Each row is a point on a landscape with many valleys, with its height.
From any point a ball takes the steepest step (drop divided by distance) to one of its 2 nearest points. It stops when none of these is lower. Distance is the straight distance between rows; heights are no part of it.
vapod: [148 101 112 156 150 144  93 165 106  96 113 135 123 198 153 105 109 130
 162 123 168 128 130 138 130 123 149]  (h 549)
babev: [112 161 119 122 127 147 125 150 124 125 146 146 156 136 112 134 132  96
  96 147 155 106 115 105 107 149 120]  (h 590)
sab: [ 95 127 138 123 101  90 164 150  62 120 121 105 110 168  41  72 114  71
 121 119  73  95 162 127 166 136 176]  (h 405)
buve: [103 104 126 165 118 114 122 174  64 104 115 152 152 171 114  83 122 100
 123 132 150  92 148 172  87 190 189]  (h 578)
laku: [136 108 109 154  75 157  43 158 165 116 157 166 178 186 186  91 121 137
  72 125  99 179 126 145  81 190 125]  (h 778)
degiz: [125 130 138 125 143 115 184 195  94 101 141 183 103  93 108 176 145  96
 101 149 148  89 123 131  87 139 149]  (h 222)
Zeso: [110 136 108  90  98 105 109 114 179 153 163 142 172 121 149 107 165 153
  80  95 128 146 137 155 140 169 171]  (h 457)
netot: [ 99 139 155 122 118 140 172 146  70 126 101  90 136 171  68  97  99  68
 116 115  67 101 162 104 161 104 158]  (h 438)
fod: [130 124 131 147 140 120  93 129  73 132 102 127 111 144 119  42  79 143
 141 150 167 163 110 117 105 165 104]  (h 663)
kof: [ 60 100 151 120 124 115 181 154  44  92  86 134 122 101  96 127 108  99
  73 111 108 124 153 142 110 112 198]  (h 356)
geto: [102 132 139 149 131 116 118 162 116 118 145 128 131  88 116  77 120  81
  97 145 186 148 110  51 121 179 119]  (h 709)
nur: [139 141 125 101 121 119 151 172 104 128 162 171 113 125 123 116 145 138
 128 136 130 127 157 126 132 156 195]  (h 305)
mam: [122  81 144 126 138  95 125 104 144 164  94  96 146 117 128  96 122 122
 106 104 142 145 100 110 177 106 119]  (h 642)
voliv: [178 106 141 145 130 143 172  84 189 183 150 157 135 107 172 188 151  80
 153 136 107 136 106 113 129 104 133]  (h 615)
mize: [187 165 169  98 140 135 128  98 133 156 139 125 105  62 157 140 140 178
 143 156 127 164 123  90 111  91 109]  (h 553)
vevuk: [102 110 131 136 132  89 158 152 112 119 135  83  92  96  35 122 117 127
 129 122  33  96 130 132 191 116 119]  (h 854)
Ror: [138 126 121 127 159 120 179 172  97 114 108 194  89 104 117 194 133 121
 128 143 153  92 115 159  84 110 118]  (h 173)
kimad: [115 127 121 154 134 113 198  89 106 144 114 136 108 114 110 205 121  45
 171 150 132 104 123 120  94 113  88]  (h 744)
nas: [116 120 116 149 120  84 193  77  84 174  79 118  91  72 115 128  92  86
 145 134 104 175 139 108 125 116 101]  (h 647)
nozar: [108 144  96 130 142 162 125 112 107  89 106 129 108 181 151 181 115 138
 203 133 154 114 166 157 106  91 113]  (h 237)
vit: [ 80  98 143 158 129 143 111  78 201 128 114  83 163  77 155 150 145 101
  94 109 179 135  97  67 159 121  80]  (h 547)
Kot: [147 142 123  91 130 122 123  91 121 128  93  79 129 155  85 156 111 192
 127  99  54  89 123 175 143  86  86]  (h 197)
voko: [197 169 130 114 133 154 132 156 177 137 183 185 104  89 129 177 165 146
 125 162 110 112  91 133  90 121  90]  (h 391)
pak: [116 159  91 133 152 155 100  97 137  84 147 132 114 142 157 170 128 155
 190 139 165 128 139 146  79 110  92]  (h 299)
Rolum: [187 138 137  82 130 105 145 139 105 151 113 171 105 115  89 122 137 178
 118 127 114  96 102 160 128 121 126]  (h 478)
tibot: [136 142 121 134 116 192  89 131 117 123 117 137 149 195 201 121 111 152
 152 144 161 162 161 112  93 128 135]  (h 609)
dav: [155 133 174 113 134 131 172  79 118 183 108 124 117  69 141 155 121 134
 137 153 109 155 117  76 124  97 112]  (h 536)
lovum: [128 160 107 104 121 141 153 171 172 114 194 175 123 115 161 197 161  92
 111 126  80 150 158 135 113 125 145]  (h 269)
Mogal: [ 87  69 132 155 135 139  74 119 149 101 105  56 168 187 145 104 120 131
 124  97 163 111  96 148 162 127 114]  (h 444)
kadam: [130 114 171 122 119  91  53 105 140 118 150  72 134 101 127  49 143 214
 119 116 132 147 129 115 156 177 138]  (h 471)
vores: [145 115 145 135 144 141 117 115 183 134 130 123 155  90 121 142 138 128
  82 136 161 100  69  82 128 119  83]  (h 579)
sego: [148 115 125 133 117 106  74 143 108 130 142 127 132 161 118  73 139 179
 164 133 116 108 127 166 138 190 174]  (h 349)
kemo: [101  86 114 144 134  91 155 144 106 133 105 105 126 150  97  66 102  84
 112 108 133 133 115 141 174 136 146]  (h 329)
Reban: [124 128 145 103 134 167 141 123 127 130 111 105 164 127 153 148 111 123
 101 129 136 131 132  73 143  89 132]  (h 496)
Kivi: [130 117 128 168 142 127 213 100 101 124  86 153  76 136 121 219 117  77
 178 142 120 104 142 141  86  78 100]  (h 728)
Val: [172 147 108 103 120 152 149 161 186 132 168 183 123 138 184 178 155 136
 134 113 109 162 160 144 123  98 157]  (h 312)
Kefis: [ 88  91 113 179 144  97 160  85 150 141  95  68 108 111 100 140 108  82
 147 110 102 140 119 126 173 102  80]  (h 494)
mesen: [ 96 149 154 102 126 114 127 124 107 137 131 104 134  92  93 103 112 146
 112 144 110 116 121  99 157 151 135]  (h 542)
bov: [193 129 151 132 107 141  69 122 171 143 134  84 150 187 163  55 141 162
 110 122 158 154  90 120 149 113  94]  (h 577)
Kupa: [ 96 106 111 152 141 112 160  98 107 128  92  73 110 115  90 139  87 117
 126 113  73 142 122 122 148  89  94]  (h 521)
zuku: [ 84 134 162 115 127 136 153 166  68 115 133 108 159 136  92 102 108  86
 104 134 109 105 158  97 143 145 179]  (h 473)
tinuf: [138 156 143  96 120 133 202 128 135 167 135 184 130  92 154 209 159 111
 122 143 111 110 143 151 117 107 162]  (h 641)
ripeb: [ 94  96 127 112 130 103 131 137 118 122 140 134 153 118  85 100 145 128
  92  97 111  89 126 172 160 147 204]  (h 424)
tulip: [ 92 152 138 112 142 137 147 158 118  96 166 113 138 130 135 159 139 108
 160 125 108 112 176 144 140 126 175]  (h 141)
sutud: [137 147 122 128 150 148 143 152  94 105 100 168  83 158 159 168 114 150
 176 141 154 128 161 143 107 101 130]  (h 178)
noz: [170 154  77 120 122 119 141 128 162 167 140 171 118 157 157 116 144 115
 175 116 146 156 134 159 135 135 137]  (h 841)
nuduf: [ 74  97 141 143 110  93 153 136  99 126 114  78 119 131  52  68 108  85
 103 106  93 113 147 120 193 153 154]  (h 370)
papu: [ 91 127  98 131 133 144 146  81 124 131 102 103 131 161 126 145 113  87
 159 127 149 117 124 130 131  94  89]  (h 797)
zemum: [118  96 140 129 141 120  84 114  96  97  99  95 160 160 146 126 118 188
 143 102 106 116 149 184 111 137 164]  (h 640)
Mol: [ 93  90 115 158 152 166  95 135 111  70 117 106 141 178 166 143 106 128
 153 116 173 116 132 136 119 114 147]  (h 584)
det: [198 161 135  79 114 128 122 140 108 171 107 169 133 160 108  93 140 184
 112 137 123 101 112 155 116 144 128]  (h 492)
ribul: [146 133  98 143 131 141 139 171 188 125 183 141 146 174 124 131 151  82
 125 115 121 112 127 143 162 133 134]  (h 544)
fomag: [106 115  80 165 144 114 169 125  97 107  86  97  75 134  91 140  88 125
 139  97  51 134 147 169 122  75 119]  (h 546)
vafit: [106 101 135 142 125 105 116 149  75  99 130 122 133 158 135  97 118 120
 187 107 103 134 197 176 145 158 235]  (h 452)
Kan: [137 129 145 107 143 153 162 167  75 121  80 152 108 148  93 163 106 148
  99 142 106  82 124 144 115  90 116]  (h 294)
gitum: [114 122 164 104 119  96  81 103 115 120 153  75 136 102 109  98 141 215
 129 117  83 111 146 134 163 171 161]  (h 497)
bise: [115 136 131 109 132  96 184 168  88 109 152 152  93  89 101 149 145 107
 146 143 132 112 141 131 107 143 163]  (h 265)
Pavo: [200 182  79 110 104 119 147 142 166 180 172 198  93 130 140 135 159 121
 160 136 110 147 147 160 117 142 131]  (h 850)
tisuv: [ 84 151 125 111 127 177 134  89  66 105  71 104 135 146 125 164  85 137
 123 151 133 117 139 106  84  96  90]  (h 760)
Bug: [ 86 103 128 140 133 120 107 136 103 115 113  93 144 148 117  85 104 111
 136 110 138 129 136 132 152 162 145]  (h 374)
Mesek: [ 89 106 124 130 129 113  96  93  79  92  88  79 136 128 133 133  84 202
 121  94  77 133 147 181  89 128 147]  (h 659)
mit: [ 75  87 134 171 151  91 138  98 135 141 107 115 136  51 131 124 114  74
 119 118 188 161  98  84 135 132 103]  (h 608)
lig: [111 139 150 112 130 188 166 149 123 120 121 114 163 157 145 163 117  73
 123 135 117 117 168  78 149  73 154]  (h 465)
Pufan: [104 145 156 127 121 148 155 175  49 104 105 124 137 169  92 117  90  93
 113 149 119 100 149 103 102 145 150]  (h 504)
tor: [163 123 151 144 146 136  41 140 181  96 159  97 150 121 129  83 149 180
  91 125 151 119  81 119 119 150  93]  (h 529)
dolot: [126 129 161  96 133 142 177 111  96 149  89 105 132  99 139 159  95 138
 121 138  99 151 145  81 148  81 127]  (h 520)
nima: [103 175 112 105 131 144 175 165 139 110 181 147 132 135 128 196 165  92
 143 124 107 103 166 164 126 113 167]  (h 208)
vifot: [143 109 132 124 129  75 114 109 126 167 131 137 101  60  95  59 146 148
 115 128 146 147  91 114 158 154 138]  (h 610)
tubo: [ 87 109 122 131 139 142 154 113 164 126 115 139 183  88 162 181 134  83
  74  98 162 132 121 100 129  89 167]  (h 324)
vot: [214 131 144 143 137 159 111 126 222 133 187 153 111  97 133 170 172 140
 135 156 120 126  77 111 100  91  73]  (h 423)
Kuze: [ 76 151 130 123 132 118 177  84 123 135 126  87 138 114  95 157 124  76
 162 115  87 118 170 124 173 102 113]  (h 779)
fiv: [109 117 123 158 141 117 142 111 195 146 165 116 140  80 145 156 147  73
 145 129 144 147 128  90 168 140 108]  (h 461)
kerob: [137 115 138 148 151 127 216 166 112 117 114 170  98 148 135 192 142  63
 149 119 133  97 166 147 123  71 171]  (h 700)
sel: [137  93 112 161 144  99 169 112 128 153 108 140 114 118 116 129 124  59
 140 129 153 121 105 127 132 118 114]  (h 617)
bez: [ 76  80 135 172 137  86 156  38 163 165 105  88 125  68 119 153 117  82
 154 101 117 145 126 127 171 124  74]  (h 463)
Nal: [169 126 150 114 145 123 185 160  93 125  75 151  67 117  94 177 112 171
 117 136  75  85 129 172 126  81 117]  (h 262)
vak: [120 143 123 117  95 129  87 178 136 113 199 164 128 108 133  80 136 135
  83 143 121 168 137 100 103 209 179]  (h 745)
lukif: [143 140 159  81 136 141 149  90  99 125  69 113 122 100 148 162 118 193
  97 137 115 119 123 134  97  84 105]  (h 678)
boga: [130 177 132  94  95 147 116 144 175 148 193 126 144 114 122 106 147 140
 105 138  93 142 139  82 165 168 126]  (h 876)
Kufe: [ 98 152 125 130 117 171 188 146 129 118 134 134 152 153 147 174 140  31
 117 127 146 126 168  86 113  88 164]  (h 427)
pav: [159 119 121  99 122  97  84 141 111 122 160 148 109 123 135 102 150 203
 155 120 112 127 145 169 135 161 214]  (h 385)
dazur: [187 171 177  71 131 138 142 137 100 152 128 153  93  84 152 138 140 198
 132 175 119 151 136 111 111  96 125]  (h 564)
gava: [121 125 117  91  82  95  93 123 155 150 194 154 121 112 121  85 173 158
 109 119 107 128 140 136 163 183 198]  (h 430)
vime: [ 75 114 121 149 136  80 141  77 102 148  91 110 114  58 117 112  98  97
 118 121 147 172 124  93 135 132 103]  (h 628)
gam: [167 104 141 172 132 135 128  68 226 163 166 142 144  87 185 182 162 112
 141 125 122 155  86 106 113 111 109]  (h 635)
vab: [ 90 136 118 119 129 171 148 142 165 109 153 139 178 132 155 183 144  65
  80 117 135 121 136 116 118 107 158]  (h 375)
Doke: [165 111 143  79 123 100 150 164  91 136 121 158 103 116  78 130 137 186
 100 131  86  80 113 158 147 117 177]  (h 466)
Dute: [166  98 125 139 142  89 102 107  92 145  88 141  85 109 108  49 103 162
 126 128 153 168  89 134 118 124 105]  (h 639)
Fet: [129 155 113 128 115 184 127 150 111 126 123 152 151 204 172 134 115 109
 136 143 151 131 164 117 104 144 141]  (h 583)
musi: [132  95 101 167 118 141 117  93 227 133 155 140 141 118 186 148 156  92
 116 124 164 181  95  90 116 106  98]  (h 621)
mub: [111 119 107 139 133  89 122  97 170 156 135 103 118 112 108 118 141 106
 168 114 142 126 113 141 184 146  75]  (h 381)
bote: [ 98 122 134 119 140  78 110 117 117 105 149 104  93  73  62 126 127 181
 150 113  93  95 116 148 151 160 107]  (h 870)
dib: [ 68 119 156  97 114 109 101  83  67 100 103  77 149  98 134 128 112 215
 108 112  89 130 156 165 107 149 175]  (h 674)
Fikid: [121 201 132  99 122 128  90 100 142 135 173 127 126  88 122 102 143 185
 139 149 135 148 133 118 109 170  97]  (h 400)
Vame: [119  90 120 144 116 141  73  94 174 100 110  64 157 179 145  92 152 151
 107 111 185 111  53 134 143 114  68]  (h 499)
luv: [ 95 132 158 118 100 118  87 131 102 125 148  83 151 110  85  80 121 168
 117 147  94  94 135 117 162 189 153]  (h 519)
zedug: [189 153 130 127 121 150 133 115 152 180 115 168 129 132 141 108 132 111
 108 154 168 146  87  92 110 107  90]  (h 657)
daba: [127 134 115 128 136 145 149 176 116 105 127 178 134 186 122 165 141 100
 123 113 133  64 155 201 113 121 160]  (h 664)
deso: [124 147 123  99 138 128 166 110 125 148 122 172 141  67 147 189 150 131
 108 132 144 112 117 150  91 119 121]  (h 652)
nevo: [127 151 123  92 131 121 117  85 118 140 114 100 142 141 115 132 122 165
 150 109 102 113 144 159 139 118 114]  (h 142)
katut: [152 111 111 141 140 175 109 105  95 120  69 148  94 165 157 103 101 142
 142 152 197 156 102  85  98  89  91]  (h 698)
gefim: [117 117 115 145 140 111 191 104  69 137  70 134  87 111 122 150  86  92
 150 135 124 156 146 111 101 100 105]  (h 661)
gano: [105 140 130 119 143 155 109  95  76 113  86 111 128 111 122 122  84 136
 119 161 153 145 106  68  94 110  67]  (h 741)
Biz: [144 136  88 115 131 126 157 176 137 138 131 199 124 158 135 145 142 105
 116 118 155  94 131 173 101 135 159]  (h 649)
vop: [119 149 115 135 116 107  89 108 175 160 135  74 135 164 116  82 137 125
 188 113 132 129 123 147 214 155  81]  (h 336)
dafa: [ 94 129 121 154 132  97 108 139  80 123 115 120 116 115 101  54  95 101
 118 145 184 146 107  93 116 184 101]  (h 687)
kulo: [160 190  87 100 105 123 132 158 184 151 192 170 124 139 114 143 165 120
 145 130  89 113 140 154 146 158 124]  (h 858)
Tavi: [146 137 168 135  85 127  38 125 166 134 159  96 188 136 146  51 161 192
  65 127 122 131 121 124 122 209 129]  (h 236)
tepus: [104 119 144 145 168 118 144 161 112  74 149  92 112  96  74 159 120  94
 154 134 104  87 123 113 157 116  96]  (h 837)
mep: [127 119 107 148 108 132 107 178  94 121 138 180 146 176 163 105 129 122
 131 124 155 121 157 180  77 199 188]  (h 607)
davu: [207 127 129 122 106 128  66 146 172 145 154 126 148 181 180  69 148 182
 123 110 130 170 133 159 131 145 156]  (h 823)
pesuz: [189 167 144 123 128 180 104 163 102 136 116 176 106 156 160 109 108 165
 138 165 159 153 137  95  88 125 117]  (h 653)
mukef: [ 91 159 123 118 121 106 163 105  97 122 124  63 101 120  88 143 106 101
 192 123  64 136 189 129 174 102 132]  (h 791)
nos: [192 148 126 113 122 171  89 140 129 140 112 149 142 193 133 107 117 173
 118 143 139 100 107 145 108 137 103]  (h 517)
fom: [ 72 109 125 154 124 124 113  87 154 135 100 108 166  69 146 141 118  76
  86 112 192 151 102  70 134 128 107]  (h 581)
zosof: [135 131 147 153 144 126 214 151  95 103  90 153  64 136 123 216 129  80
 191 129 119 104 175 167 113  72 133]  (h 714)
bupa: [ 78 119 131 126 129  72 139 130 114 101 158  88  90  74  58 136 133 134
 153 123  85  96 151 137 179 147 134]  (h 863)
buzus: [138  87  79 157 119 173  88 141 186 101 133 149 137 194 185 111 142 106
  99 116 194 154  78 126 111 113 121]  (h 676)
vud: [154 103 145 152 114 135  69 103 192 132 120  77 153 169 166  54 159 155
 102 110 197 145  49 125 152 105  66]  (h 541)
naf: [142 193 108 119 134 153 105 106 143 129 166 145 120 110 148 140 135 157
 163 151 150 155 131 128  91 131  86]  (h 358)
Datak: [176 153 141 127 125 185  74 117 125 111 111 127 123 181 184 114 117 193
 151 150 165 155 146 109  91 107 112]  (h 631)
lopom: [ 95 132 128 172 126 138  60 128 131 106 133  56 163 180 122 104 109 130
 193 129 121 109 145 164 152 181  94]  (h 339)
dori: [196 136 109 109 106 159 134 114 203 151 156 175 129 138 200 164 156 139
 111 118 114 186 145 119 106  85 124]  (h 344)
vupo: [101 154 113 141 112 145  86 114 139 121 121  63 145 201 110 112 114 112
 193 129 129  99 129 141 180 143  70]  (h 277)
Zitu: [142 121 129 142 139 120 154  98 133 178  95 148 128  97 124 123 120  90
 118 148 162 137  84  97 121 112  91]  (h 638)
bupe: [176 141 168  76 114 111 165 124  88 183 123 166  95  79 133 117 140 174
 125 155 110 153 136  94 150 112 166]  (h 573)
zef: [144 118 144 138 110 115  51 148 153 132 163 117 159 143 125  73 149 181
 105 128 123 107 110 157 121 202 155]  (h 298)
Rupi: [156 105  92 149  82 165  46 158 194  93 166 149 139 205 194 107 130 129
  99 115 109 201 124 139  99 142 120]  (h 795)
Pegig: [123 109 153 148 156  98 178 169 105  99 133  97  93  82  51 148 110 103
 133 139  59  93 116 112 163  99 116]  (h 847)
vir: [106 127  99 135 125 158 123 150 148 117 121 159 171 141 130 141 125  82
  59 126 187 110  87  96 101 138 120]  (h 618)
nit: [150 127 103 144 155 133 154 131 109 117 106 188  78 127 138 175 124 113
 166 143 171 117 127 139  72 100  95]  (h 107)
beg: [ 96 140 130 144 117 125  83 176 137 107 177 143 130  91 114  66 132 110
  82 141 164 151 125  71 116 216 142]  (h 729)
Pizik: [203 167 141 110 116 175 115 127 141 167 113 180 125 140 158 103 133 166
  96 152 166 158 116  96  86 109  96]  (h 669)
Dufa: [100 105 145 168 143 151 129  94 188 117 148  94 145  96 131 173 144  83
 136 132 154 120  96  62 166 113  74]  (h 505)
Lobov: [137 141  81 139 129 115 102 106 178 147 150 128 136 149 171 116 144 116
 170 107 165 163 124 164 152 134 112]  (h 829)
Nen: [127 107 124 130 126 158  91  97 170 125 116 104 159 158 140 119 124 124
 104 129 175 117  73 104 129 111  80]  (h 545)
pazi: [146 143 110 123 125 138 130 183 109 117 124 213 121 161 160 138 132 139
  97 122 158 124 144 163  79 163 159]  (h 630)
vegaz: [120 119 127 135 168 112 133 110 113 108 128 109 100  79 146 162 113 147
 186 131 132 156 137 112 131 100 110]  (h 812)
mok: [180 123 150 125 133 132 197 103 139 182 122 159 121 100 150 206 146 110
 150 137 105 115 129 131 137  99 141]  (h 629)
pata: [115 159 140 110 141 128 130 123 136 133 135 122 149  80 103 134 124 130
 101 146 141 105 100  93 131 143 100]  (h 563)
tigi: [142 114 114 140 146 134 138 106  78 138  66 140  78 139 142 113  85 137
 157 144 150 169 125 102 100  88  89]  (h 679)
Som: [141 102 126 177 135 166 101 183  93  85 113 139 135 211 180 119 110 130
 173 138 141 122 176 143 105 144 176]  (h 516)
dela: [138 132 112 111 103 131 102 132 171 150 141 137 182 165 159 103 139 138
  86 103 136 138 123 160 121 155 155]  (h 483)
baf: [ 77 125 151 115 132 112 195 141  76 114  94 144 129  90 129 145 127  68
  96 123 150 140 164 108 106 115 197]  (h 316)
gamiz: [ 66  94 121 120 127  87 151 126  91 108 103 121 125 101  85 114 119 131
  91 101 118 116 139 158 137 139 182]  (h 393)
dip: [ 69 167 118 116 133 114 194  96  99 128 134 112 132 114 105 178 135  67
 151 139 124 111 155 127 109 119 106]  (h 763)
Ruf: [134 108 123 144 128 144 171 100 191 181 136 143 165 120 142 174 151  64
 110 118 125 101 108 117 145 104 126]  (h 594)
gif: [135  90 138  98 134  89 114 137 107 122 122 120 125 129  83  97 130 182
 105 104  88  83 118 166 164 146 189]  (h 448)
davo: [163  93 150 121 150  95 103 108 133 127  99  75 132 115 145  80 128 175
 110  95 135 158 102 106 155  96 114]  (h 624)
vorom: [109 150 119 111 144 122 116 128 121 108 154 110 132 122 123 141 125 150
 167 120 114 116 153 151 138 147 149]  (h 66)
raso: [111  92  99 163 140 100 202 134  87 119  76 129  92 127  78 128 101  75
 115 100  85 120 148 158 119  80 140]  (h 568)
Nukom: [155 150 181  70 129 122 125 104  93 112 109  92 144  95 148 143 133 227
  84 134 106 120 131 135  97 102 133]  (h 686)
tadu: [170 116 150 114 133 128  83 124 136 143 120  93 155 150 151  76 119 172
 113 129 146 147 110 108 139 131 136]  (h 603)
legev: [171  80 143 134 152  62 117 107 125 156  95 130 102  70  94  60 124 166
  89 121 145 145  69 132 131 125 106]  (h 623)
Gar: [166 119 109 119 102 141 123 151 203 127 180 194 121 117 185 148 142 101
  83 119  92 212 134 101 102 106 121]  (h 376)
sozib: [128 124 124  99  86  92  88 129 114 128 202 130  99 111 113 107 167 197
 140 141  96 111 149 147 163 176 219]  (h 409)
Boge: [155 147 113 122  99 139 148 150 170 153 176 187 126 100 162 141 138  72
  92 141  99 194 133  74 114 133 128]  (h 402)
gesar: [161 147 129 102 111  88 117  97 163 195 154 145 109  92 107  80 167 153
 134 135 132 140 111 126 161 161 124]  (h 595)
telo: [171 163 138  94 113 148 168 202 118 136 150 195  98 132 138 158 144 137
 114 160 119 124 145 118 114 128 160]  (h 338)
loso: [ 84 116  98 130 132 167 136  67  97  96  68 116 114 151 115 178 109 123
 140 142 148 107 108 121  93  75  70]  (h 777)
tuvek: [149 127 120 111 144 113 158 129 108 111  93 110  96 119  83 177 111 181
 131 121  45  89 117 195 123  77  99]  (h 233)
duken: [104 126 152 151 121 142 149 178  50  95  99 148 139 196 102 123 112  87
 122 128 132  79 174 165  80 159 175]  (h 543)
bimi: [114 128 123 142 141 134 183 158 103 101 104 165 112 182 112 162 142  56
 151  98 131  84 178 180 120  88 163]  (h 683)
kufi: [123 189 121 104 105 122 141 141 179 151 207 134 127  89 101 143 166 119
 139 136  84 121 140 115 170 162 117]  (h 867)
suna: [166 164 140  89 112 104 132 112 132 179 167 151 106  70 123  96 156 152
 139 153 114 154 128  92 155 134 147]  (h 585)
fasaf: [180 124  94 132  97 144  71 154 189 136 164 150 148 190 196  82 141 143
 111 107 117 210 127 138 130 130 133]  (h 810)
Nol: [140 143 153 117  95 158  65 138 184 128 158  99 195 132 153  82 141 169
  44 124 134 143 108  91 116 173 125]  (h 297)
godig: [121 100 133 156 136 134 124 160  80  90  99 123 123 186 155 128 107 137
 188 110 113 128 194 169 138 111 197]  (h 481)
Fotiv: [149 157 122 122 113 170 119 141  86 152  99 142 153 211 119 108 102 118
 126 153 138  97 133 137 115 154 114]  (h 550)
zagez: [141 143 116 126 119 152 167 144 185 162 147 131 149 154 130 151 144  61
 128 126 111 122 131 110 177 108 132]  (h 569)
Fuzuk: [120 128  99 142  82 130  68 171 158 106 189 165 146 155 151  84 123 108
  92 129  95 191 137 126  96 204 130]  (h 761)
Gab: [139 129 101 126 113 142 119 148 160 146 142 133 157 189 140 104 140 113
 122 104 135 111 118 173 159 150 157]  (h 512)
mosal: [ 92 118  94 142 137  63 123 104  95 124 121 107  75  75  59 106 106 163
 139 116  95 130 117 157 128 151  93]  (h 878)
Gik: [117  80  99 179 142  92 197 119 122 135  93 129  95 150  84 147 113  43
 151 107 120 102 110 153 132  95 118]  (h 593)
pagul: [129 163 166 125 120 127  50 123 149 125 167 103 133  86 119  61 150 194
 124 140 140 147 129 103 130 182 115]  (h 439)
tefo: [140 161 121 116 111 139  89  97 126 146 123  90 159 194 121 109 120 163
 166 129 104 105 136 159 153 144 101]  (h 206)
reto: [147  98  95 151 138 158  95 166 163  98 126 165 143 157 139 119 132 120
  83 129 192 111  71 120 100 125 119]  (h 648)
Saru: [160 134 139 144 165 135  64 142 178 104 165 104 123 110 104 113 141 161
 132 141 153 103  85 109 140 130  65]  (h 493)
pesuf: [142 160 127 132 136 171 101  99 107 131 107 139 112 119 138 109 102 132
 143 173 189 160 103  66  91 105  63]  (h 721)
Gapid: [186 154 142 144 138 140  91 129 210 139 193 129 124  92 107 125 157 140
 138 155 119 132  88 105 124 124  59]  (h 455)
dugo: [110 135 181  82 119 129  98  97 100 110 115  63 170 101 157 137 127 216
  96 112 102 121 157 138 114 129 162]  (h 688)
bos: [ 88  91 146 176 129 153  54 132 150  95 133  52 177 185 131 103 125 145
 148 119 136  91 114 146 159 169  95]  (h 394)
fibup: [124 138 123 109 137  96 153 103  90 129 119  91  87  89 120 133 104 139
 193 138  84 165 160 113 155 102 143]  (h 801)
sor: [ 80 121 139 119 134 113 179 129 123 131 131 146 162  67 146 164 136  85
 102 111 147 138 147 113 125 119 185]  (h 276)
sevat: [121 111  91 141 135 135 119  99 153 137 109 112 134 171 164 131 132 110
 170 112 166 153 124 150 153  96 116]  (h 814)
pizig: [106 146 162 122 133 151 169 188  49  82  77 155  96 166  99 168 100 139
 115 150 106  75 153 173  95 111 133]  (h 331)
sos: [ 85 116 137 172 128  93 157  80 173 175 138 100 128  81 119 139 141  72
 156 120 148 142 124  94 177 160  85]  (h 425)
lufol: [181 174 151 103 138 153 160 175 114 145 144 192  86 100 121 169 145 141
 140 176 119 109 114 124 107 122 106]  (h 363)
dariz: [ 90  92  97 148 159  67 120  90 116 119 103 122 101  64  91 118 108 136
 122 107 149 131  89 161 106 146  88]  (h 889)
pozod: [106  81 125 143 151 145  76 137 132  78 134 106 172 169 161 136 124 151
 143  99 142 115 140 174 110 138 171]  (h 614)
fize: [ 84 123 133 144 168 108 125 124 136  93 156  90 111  74 109 161 120 120
 172 131 128 124 132 110 147 128  89]  (h 824)
dakez: [ 91  87 146 152 112 114  98 146  86 110 131  83 160 149 120  75 110 134
 163 118 100 134 168 138 160 170 207]  (h 419)
nadu: [110 132 134  99 139 135 154 103  98 126  74 141 126  90 132 184 111 148
 101 122 133 115 127 155  95  92 128]  (h 667)
Taluk: [152  98  99 131 130 168 107  84 181 122 117 128 139 146 171 155 155 128
 117 129 179 151  84  86 111  81 100]  (h 586)

Where does a ball stop that starts at each point below?
fibup: kemo
Zitu: sos
pazi: kemo
reto: nit
gano: sos
fasaf: sor
kufi: sos
ribul: Tavi
suna: sor
pesuz: sor
dugo: kemo

Call two points neighbours if one is among the 2 nearest of the other. Go from one point of each pair to the other, from neighbour to neighbour, staying as low as possible. Name the highest point that can't be avoided.
sor, sos: Pizik
nit, Vame: vores
Tavi, nit: tor
